Points on a hilly landscape, in no order, each with its height.
A climber steps from a point to the highest of its 2 nearest points, and stops where none of them is higher. Distance is the straight distance between rows; heights are no part of it.
z_809 (h 6.08): [123 113  95 134 135 105 133  63 138 154 101  66 146 199 116 137  62 183
  87 130 187]
z_643 (h 1.81): [152 151 130  73  96 125 119 162 149 109 145 189  94 113 117 122 123  82
 153 165 102]
z_751 (h 6.75): [113 124  35 130 151 131 137  65 147 111 164 121 150 183 166 162 116 134
 178 120 128]
z_275 (h 1.39): [101  91 130  93 145 139  88  99 225 103 109 110 118 129  80  92 144  92
 122 140 118]
z_398 (h 2.14): [121 166 139 104  48 100  99 129  72 124 126 163  83 146 139 165 125 111
 100 162 153]
z_178 (h 4.65): [115 150  66 139 134 137 126 156 166 141 152  95 127 142 120  88  89 138
 114 114 140]
z_463 (h 0.36): [125 117 121  78 143 136 103 158 157 128 180 164 151 154 130 125 139 108
 103 114 106]
z_826 (h 5.51): [157 136 159 176 155 119 183 138 147 153 150 115 149 153  97 111 199  62
  84  85 165]
z_432 (h 5.12): [104 130 120 108  85 145 114 176 112  89 126 117 113  90 163 137 138 173
 160 131 124]
z_559 (h 3.67): [136 103 167  88 104 152 132 183 113 134 111 170 133  85 144 119 111 134
 111 160  86]
z_386 (h 2.83): [148 114 175 142 125 129 133 131  80 135 118 153 147 101 157 167 132 158
 133 116 114]
z_167 (h 7.27): [107 105 152 135 101 135 136 150  67 128  94 119 117  87 161 116 140 146
 119 143  99]
z_169 (h 5.54): [162  96 167  65 158 138 130 142 110 123 162 207 158 117 146 149 148 111
 137 117  86]
z_473 (h 5.49): [127 126 134 154 160 123 138 134 186 137 122  88 151 162  75  91 162 102
  88 108 163]
z_266 (h 3.86): [131 120 200 126 124 122 116 150  89 123 137 184 134 128 132 141 182 103
  83 145 118]
z_8 (h 6.98): [147 116  97 123 127 116 103  78 173 156 113 110 151 201 109 158  79 160
  94 146 172]
z_698 (h 5.97): [127 121  47 120 169 125 125 101 198 121 178 130 151 176 135 135 120 120
 172 113 122]
z_230 (h 1.00): [139 142 124 158 144 111  94  95 156 111 136 126 129 142 115 164 148 139
 153 114 161]
z_878 (h 2.99): [129 148 130 110  62 133 138 164 102 143 123 123 100 124 138 151  35 162
 126 136 149]
z_89 (h 4.50): [173 143 168 106  78 141 143 112  73 134 119 179 129 125 135 179  58 138
 152 139 130]
z_609 (h 2.64): [132 128 186 124  75 131 131 177  75 151  88 151 116  92 133 126  90 149
  71 164 135]
z_109 (h 4.98): [155 144 138 104 103 149 112  97 113 145 136 170 144 143 126 175  51 142
 117 125 146]
z_777 (h 1.34): [139 147  96 193 184  96 158 101 170 132 129  77 132 152  87 105 159 118
 157 100 151]
z_898 (h 6.07): [118 132  53 139 137 130 155  91 108 105 167 109 133 154 185 159  97 164
 187 104 124]
z_373 (h 4.38): [111 104 134 159 147 131 130 108 121 163  95 108 135 125 113  79 148  86
  91 136 111]
z_722 (h 1.17): [ 91 104 163 107 128 127  69 106 169 103 120 136 140 158  92 118 175 106
  73 142 148]
z_197 (h 1.65): [ 74 131  54  99 122 135  92  93 154 127 147 116 116 183 114  80 142  83
 125 134 106]
z_143 (h 5.78): [144 124 116  91 119 139  95  79 141 152 129 164 160 181 120 173  76 137
  98 137 158]
z_376 (h 0.14): [ 94  87 136  71 130 155  93 161 135 136 154 159 154 142 142  98 148 102
  70 132  91]
z_436 (h 1.38): [124 132  58 162 154  97 141  55 153 156 119  98 118 182 105 102 123  93
 148 140 121]
z_131 (h 5.55): [102 134 149 109  67 150 117 169 135  81  99 137  87  55 143 134 138 153
 166 177 124]
z_702 (h 2.44): [106 112 142 157 175 145 118 134 162  85 119  95 148  95 123 105 178 172
 169  91 125]
z_944 (h 4.21): [114  92 132 119 142 140 108 114 155 178  99 129 143 142  95  84 116  77
  70 153 104]
z_119 (h 4.25): [121  91 149 127 153 129 113  91 122 138 122 146 148 131 132 132 169  95
 126 135  97]
z_477 (h 4.45): [149 150 151 162 122  83 165 152  53 145 130 124 119 127 147 144 176 120
 109 121 151]
z_326 (h 3.61): [126  93 134 146 175 136 146 141  99 136 140 125 174 129 149 123 171 137
 133  97  94]
z_660 (h 0.64): [161 122 145 111 176 104 125 112 186 129 162 164 158 172  87 158 152  87
 125 109 134]
z_187 (h 1.55): [ 74 125 117 112 144 124  89 113 138 101 101  91 144 176 101  81 176 158
  88 112 158]
z_24 (h 4.97): [150 153 129 129  79 119 139 141 112 128 110 153  92 100 131 153 107 114
 168 160 110]
z_641 (h 2.05): [108 103 123  89 111 163 109 141 139 125 116 144 107  89 149 101 126 101
 143 158  70]
z_674 (h 3.18): [125  86 168 150 150 139 145 129  56 150 112 128 168 110 164 138 154 157
 102 108 102]
z_984 (h 2.71): [176 149 184 137 101 149 123 145 134 133  97 158 129  80 108 137  52 162
 122 142 144]
z_861 (h 1.51): [ 88 140  40 132 143 123 117  60 157 129 132 102 109 188 112  87 139  89
 156 136 118]
z_532 (h 4.44): [ 99 103 124 106 114 137 135 156  83 101 131 134 130 112 175 122 185 131
 167 132  64]
z_750 (h 2.82): [124 148  63 134 119 154 124 115 145  91 149 104  99 112 162 148 119 144
 214 122 119]
z_993 (h 2.26): [130 180 135 122  66  94  90 133  86 131 138 137  90 149 129 164  96 143
  87 134 186]
z_914 (h 1.66): [156 117 137  48 127 126 141 166 146 120 156 195 108 108 113 102 123  65
 139 147  74]
z_265 (h 3.03): [115 152 103 131 104 172  93 113 140  66 119 108  85  80 156 162 136 141
 200 139 144]
z_211 (h 7.95): [116 111 137 140 122 116 194 159  30 140  95  95 130  93 166 110 155 151
 131 122  98]
z_840 (h 3.20): [108 161 118 137  90 158  72  89 143  84 104 117  75  93 132 145 119 118
 161 158 161]
z_941 (h 5.25): [142 138 164 120  77 134 139 166 120 105  93 155 105  62 135 157 104 158
 170 162 132]
z_679 (h 3.66): [132 161 116 119 108 132  82 125 187 127 139 149  94 129  94 110  97  90
 130 150 136]
z_105 (h 0.89): [119 148 180 147 134 115  96 129 180  88 143 148 107 117  84 128 168  95
 114 131 148]
z_219 (h 5.50): [148 118 107 168 154 104 146  94 158 174  90  61 150 163  95 124  69 179
  88 121 186]
z_164 (h 4.03): [118  92 121 132 151 142 141 112  86 126 136 135 147 114 174 138 168 132
 168 113  67]
z_33 (h 2.84): [121 103 175 155 156 150 130 156 129  84 124 117 141  65 150 125 181 176
 160 112 105]
z_876 (h 4.75): [146 135 109 180 135 123 152 107 135 202  97  90 120 129  95  91  55 111
  83 136 149]
z_500 (h 1.35): [ 73 112 141 111 130 144  66 128 173  78 124 107 141 145 102 100 176 150
  95 122 154]
z_631 (h 0.52): [153 105 135  68 178 126 131 145 168 137 184 182 159 153 103 131 135  79
 109 103 106]
z_345 (h 4.23): [135 131 179 172 134 104 134 133  82 144 116 140 124 116 128 131 175 111
  93 132 141]
z_40 (h 6.51): [ 99  92 170 116  77 166 119 107  55 127  81 133 111  86 172 148 109 146
 121 151 107]
z_35 (h 2.79): [160 167 156 112  64 152 115 134 121 119 111 152 103 109 113 162  27 161
 139 141 167]
z_779 (h 6.22): [166 116 152 154 178 139 171 149 191 166 135 115 169 144  83 108 153  82
  93  96 151]
z_816 (h 1.78): [ 77 119  87 114 145 146  99  87 145 114  86  81 144 163 118  85 141 179
 121 114 141]
z_607 (h 3.96): [106 105 165 124 132 124 120 136 115 112 138 150 122 125 131 112 190  70
 106 137  87]
z_303 (h 4.20): [119 133  55 124 130 139 133 142 163 176 149 112 129 165 116  73  65  96
  89 138 112]
z_573 (h 1.79): [168 160 133 179 147  87 156 132  96 133 156 111 134 120 145 184 119 175
 156  91 161]
z_504 (h 2.04): [132 181 151 132  77  85  95 149 104 117 141 169  74 152 110 135 160  83
  97 159 161]
z_844 (h 3.26): [116 143  95  93  76 132 133 204 120 131 150 117 122 129 152 144  65 182
 120 129 143]
z_638 (h 2.43): [131 158 166 121  70 112  99 162  86 143 118 146 105 125 125 135  91 148
  56 149 173]
z_42 (h 0.75): [143 143 142 136 148 106 104 126 201 121 151 141 139 158  73 137 144  97
 113 116 158]
z_618 (h 2.59): [109 122  66 113 124 172 116  88 138 113 138 113 118 118 163 134 102 127
 181 133  99]
z_518 (h 1.94): [127 175 134  95  74 113  93 165 139 100 152 179  83 137 120 141 146  98
 133 161 137]
z_9 (h 5.06): [128 136 163 177 160 126 181 148 119 118 134  94 141 127 113  87 217  94
  99  82 155]
z_544 (h 6.28): [161  99 181  70 131 127 151 172 107 114 139 198 135  95 140 141 160 103
 148 149  77]
z_633 (h 1.49): [124 160  73 174 183  88 159  84 127 134 134  84 135 169 121 113 148 142
 150  96 156]
z_928 (h 1.27): [156 131  66 159 156  91 139  46 169 155 131 117 135 200 114 159 101 113
 147 144 150]
z_226 (h 2.55): [169 113 213 119 132 142 133 123  83 120 110 195 153  79 147 170 135 152
 139 138 112]
z_349 (h 5.92): [100 112 171 118  73 173 114 133  95  94  74 137  89  49 157 138 116 154
 143 182 112]
z_612 (h 5.26): [116 136  63 130 160 128 127 142 184 131 176 111 150 171 115 106 121 124
 130 108 131]
z_827 (h 5.24): [125 146  78 167 144  96 178  80  76 145 131  94 109 137 149 118 114 127
 162 116 110]
z_731 (h 2.21): [142 121 168 163 133 123 163 146  75 168 108  82 139  97 137 129  73 178
  92 103 153]
z_924 (h 4.72): [106 117 157 165 157 137 154 132 126 124 109 100 132 115 109  71 188  91
 105 111 116]
z_222 (h 5.07): [142 141 112 176 151  92 168  83 115 193  97  58 135 146 101 105  67 139
  80 122 186]
z_833 (h 7.47): [120 130 115 133 151 126 210 164  43 152 119  75 145 113 172  91 129 170
 119  95 107]
z_780 (h 4.74): [114 132 107 111  79 131 157 181 106 105 123 102 119  90 159 161  94 192
 186 125 131]
z_389 (h 4.93): [126 175  70 159 148 100 198 124  90 148 125  69  95 122 142  73 113 125
 145 114 123]
z_585 (h 4.77): [156 160 114 163 106  92 146 115 104 139 131 137  83 120 133 153 123 107
 166 136 122]
z_369 (h 1.84): [ 89 103 100  93 128 151  93 104 149 126 135 133 117 133 129  87 145  75
 127 143  81]
z_130 (h 1.64): [142 170 104 176 166  73 150 107  95 124 158  93 132 147 139 148 153 161
 149  88 172]
z_159 (h 6.95): [108 130 103 135 176 133 188 131  62 161 124  83 167 143 153  83 130 169
  89  86 131]
z_148 (h 1.13): [161 144 104 158 143 106 110  72 185 139 129 127 128 159  95 166 112 119
 158 131 164]
z_141 (h 2.11): [ 99 107 115 137 154 155  96  99 158 102 101  91 140 112 125 107 151 162
 157 116 131]
z_214 (h 2.31): [130 114 103  92 120 158 110 111 132 131 142 157 119 117 156 141 109 103
 155 138  84]
z_325 (h 4.76): [134  95 159 103 165 133 106 114 126 111 156 172 165 131 141 165 182 121
 142 108 110]
z_862 (h 2.42): [134 116 188 141 100 131 149 168  62 168  91 112 135  93 140 130  80 168
  66 128 147]
z_400 (h 3.78): [171 138 150 141 142 130 154 195 145 113 143 142 146  81 143 162 127 175
 180 109 117]
z_859 (h 4.02): [163 112 151  85 110 149 147 147 105 142 119 183 137  94 143 142  88 128
 150 148  82]
z_64 (h 0.95): [127  84 166 107 137 160  80  83 175 131  71 128 153 113 109 142 115 156
 107 154 147]
z_192 (h 3.30): [157 124 194 156 155 128 139 178 126 102 137 148 148  77 138 155 171 165
 150 109 125]
z_111 (h 4.33): [143 131 119 134 113 124 151 171 103 124 147 126 136 113 160 166 107 181
 158 109 125]
z_351 (h 3.93): [134 145  74 123 132 129 110 127 195 165 152 134 113 157  95  94  80  80
 115 139 122]
z_65 (h 1.99): [164 139 157 179 148 111 165 158  95 156 129 102 148 105 138 156  99 183
 118  89 167]
z_799 (h 4.61): [165 168 124 178 125  68 166 131  77 148 142 120  94 135 133 152 157  98
 145 122 143]
z_608 (h 1.14): [134 149 124 172 163  96 122 111 157 100 162 117 134 151 106 153 190 116
 164  91 151]
z_278 (h 3.70): [123 144  68 110 114 124 158 203 116 124 175 101 139 148 165 129  97 187
 129 106 131]
z_961 (h 4.28): [153 111 151  77  86 165 146 114  70 140 122 178 135 118 157 174  62 124
 152 143  87]
z_154 (h 5.03): [118 117 142 106 121 135 134 199 132 105 147 139 128 103 146 112 171 120
 140 131  88]
z_727 (h 3.40): [110 146  93 139 109 145  78  90 166 113 119 117  92 124 116 117 123 107
 151 144 143]
z_320 (h 1.50): [ 86 121  90 107 133 130  83  82 204 105 118  98 112 168  86  89 150  89
 128 141 124]
z_571 (h 5.57): [123 112 173  76 120 129 153 209 134  91 154 171 126  99 129 124 185  91
 119 144  88]
z_891 (h 3.14): [139 121 178 118 113 160 103 161 137 130 106 156 133  78 127 118  89 156
 102 145 123]
z_932 (h 4.47): [138 112 103 145 146 135 128 115 179 193  96  96 143 156  81  79  86  99
  73 149 138]
z_699 (h 1.22): [128 147 117 182 176  85 150  99 152 110 143  94 133 169  85 121 204  85
 148  88 145]
z_977 (h 1.02): [ 89 138 180 113 103 130  76 131 148  84 148 166 103 130 106 119 177  91
  83 151 138]
z_539 (h 1.23): [120  73 147  82 153 155  84 104 201 135  97 135 148 121 102 109 119 118
 108 148 118]
z_268 (h 5.56): [103 133  80 135 136 116 171  85  56 111 140 100 115 137 181 135 133 161
 183  97 103]

Where does a climber stop that starts at each point below?
z_641 | z_751
z_679 | z_751
z_386 | z_544
z_463 | z_211
z_608 | z_609
z_643 | z_609
z_141 | z_211
z_984 | z_8
z_477 | z_211
z_35 | z_211
z_944 | z_8

Call two points neighbours if one is among the 2 nearest of the other. Go from one point of each pair to the other, from neighbour to neighbour, staying as high as possible. Name the lowest point that can't be avoided.
z_609 and z_8 | z_914
z_211 and z_8 | z_984
z_751 and z_544 | z_633
z_8 and z_779 | z_944
z_211 and z_544 | z_266
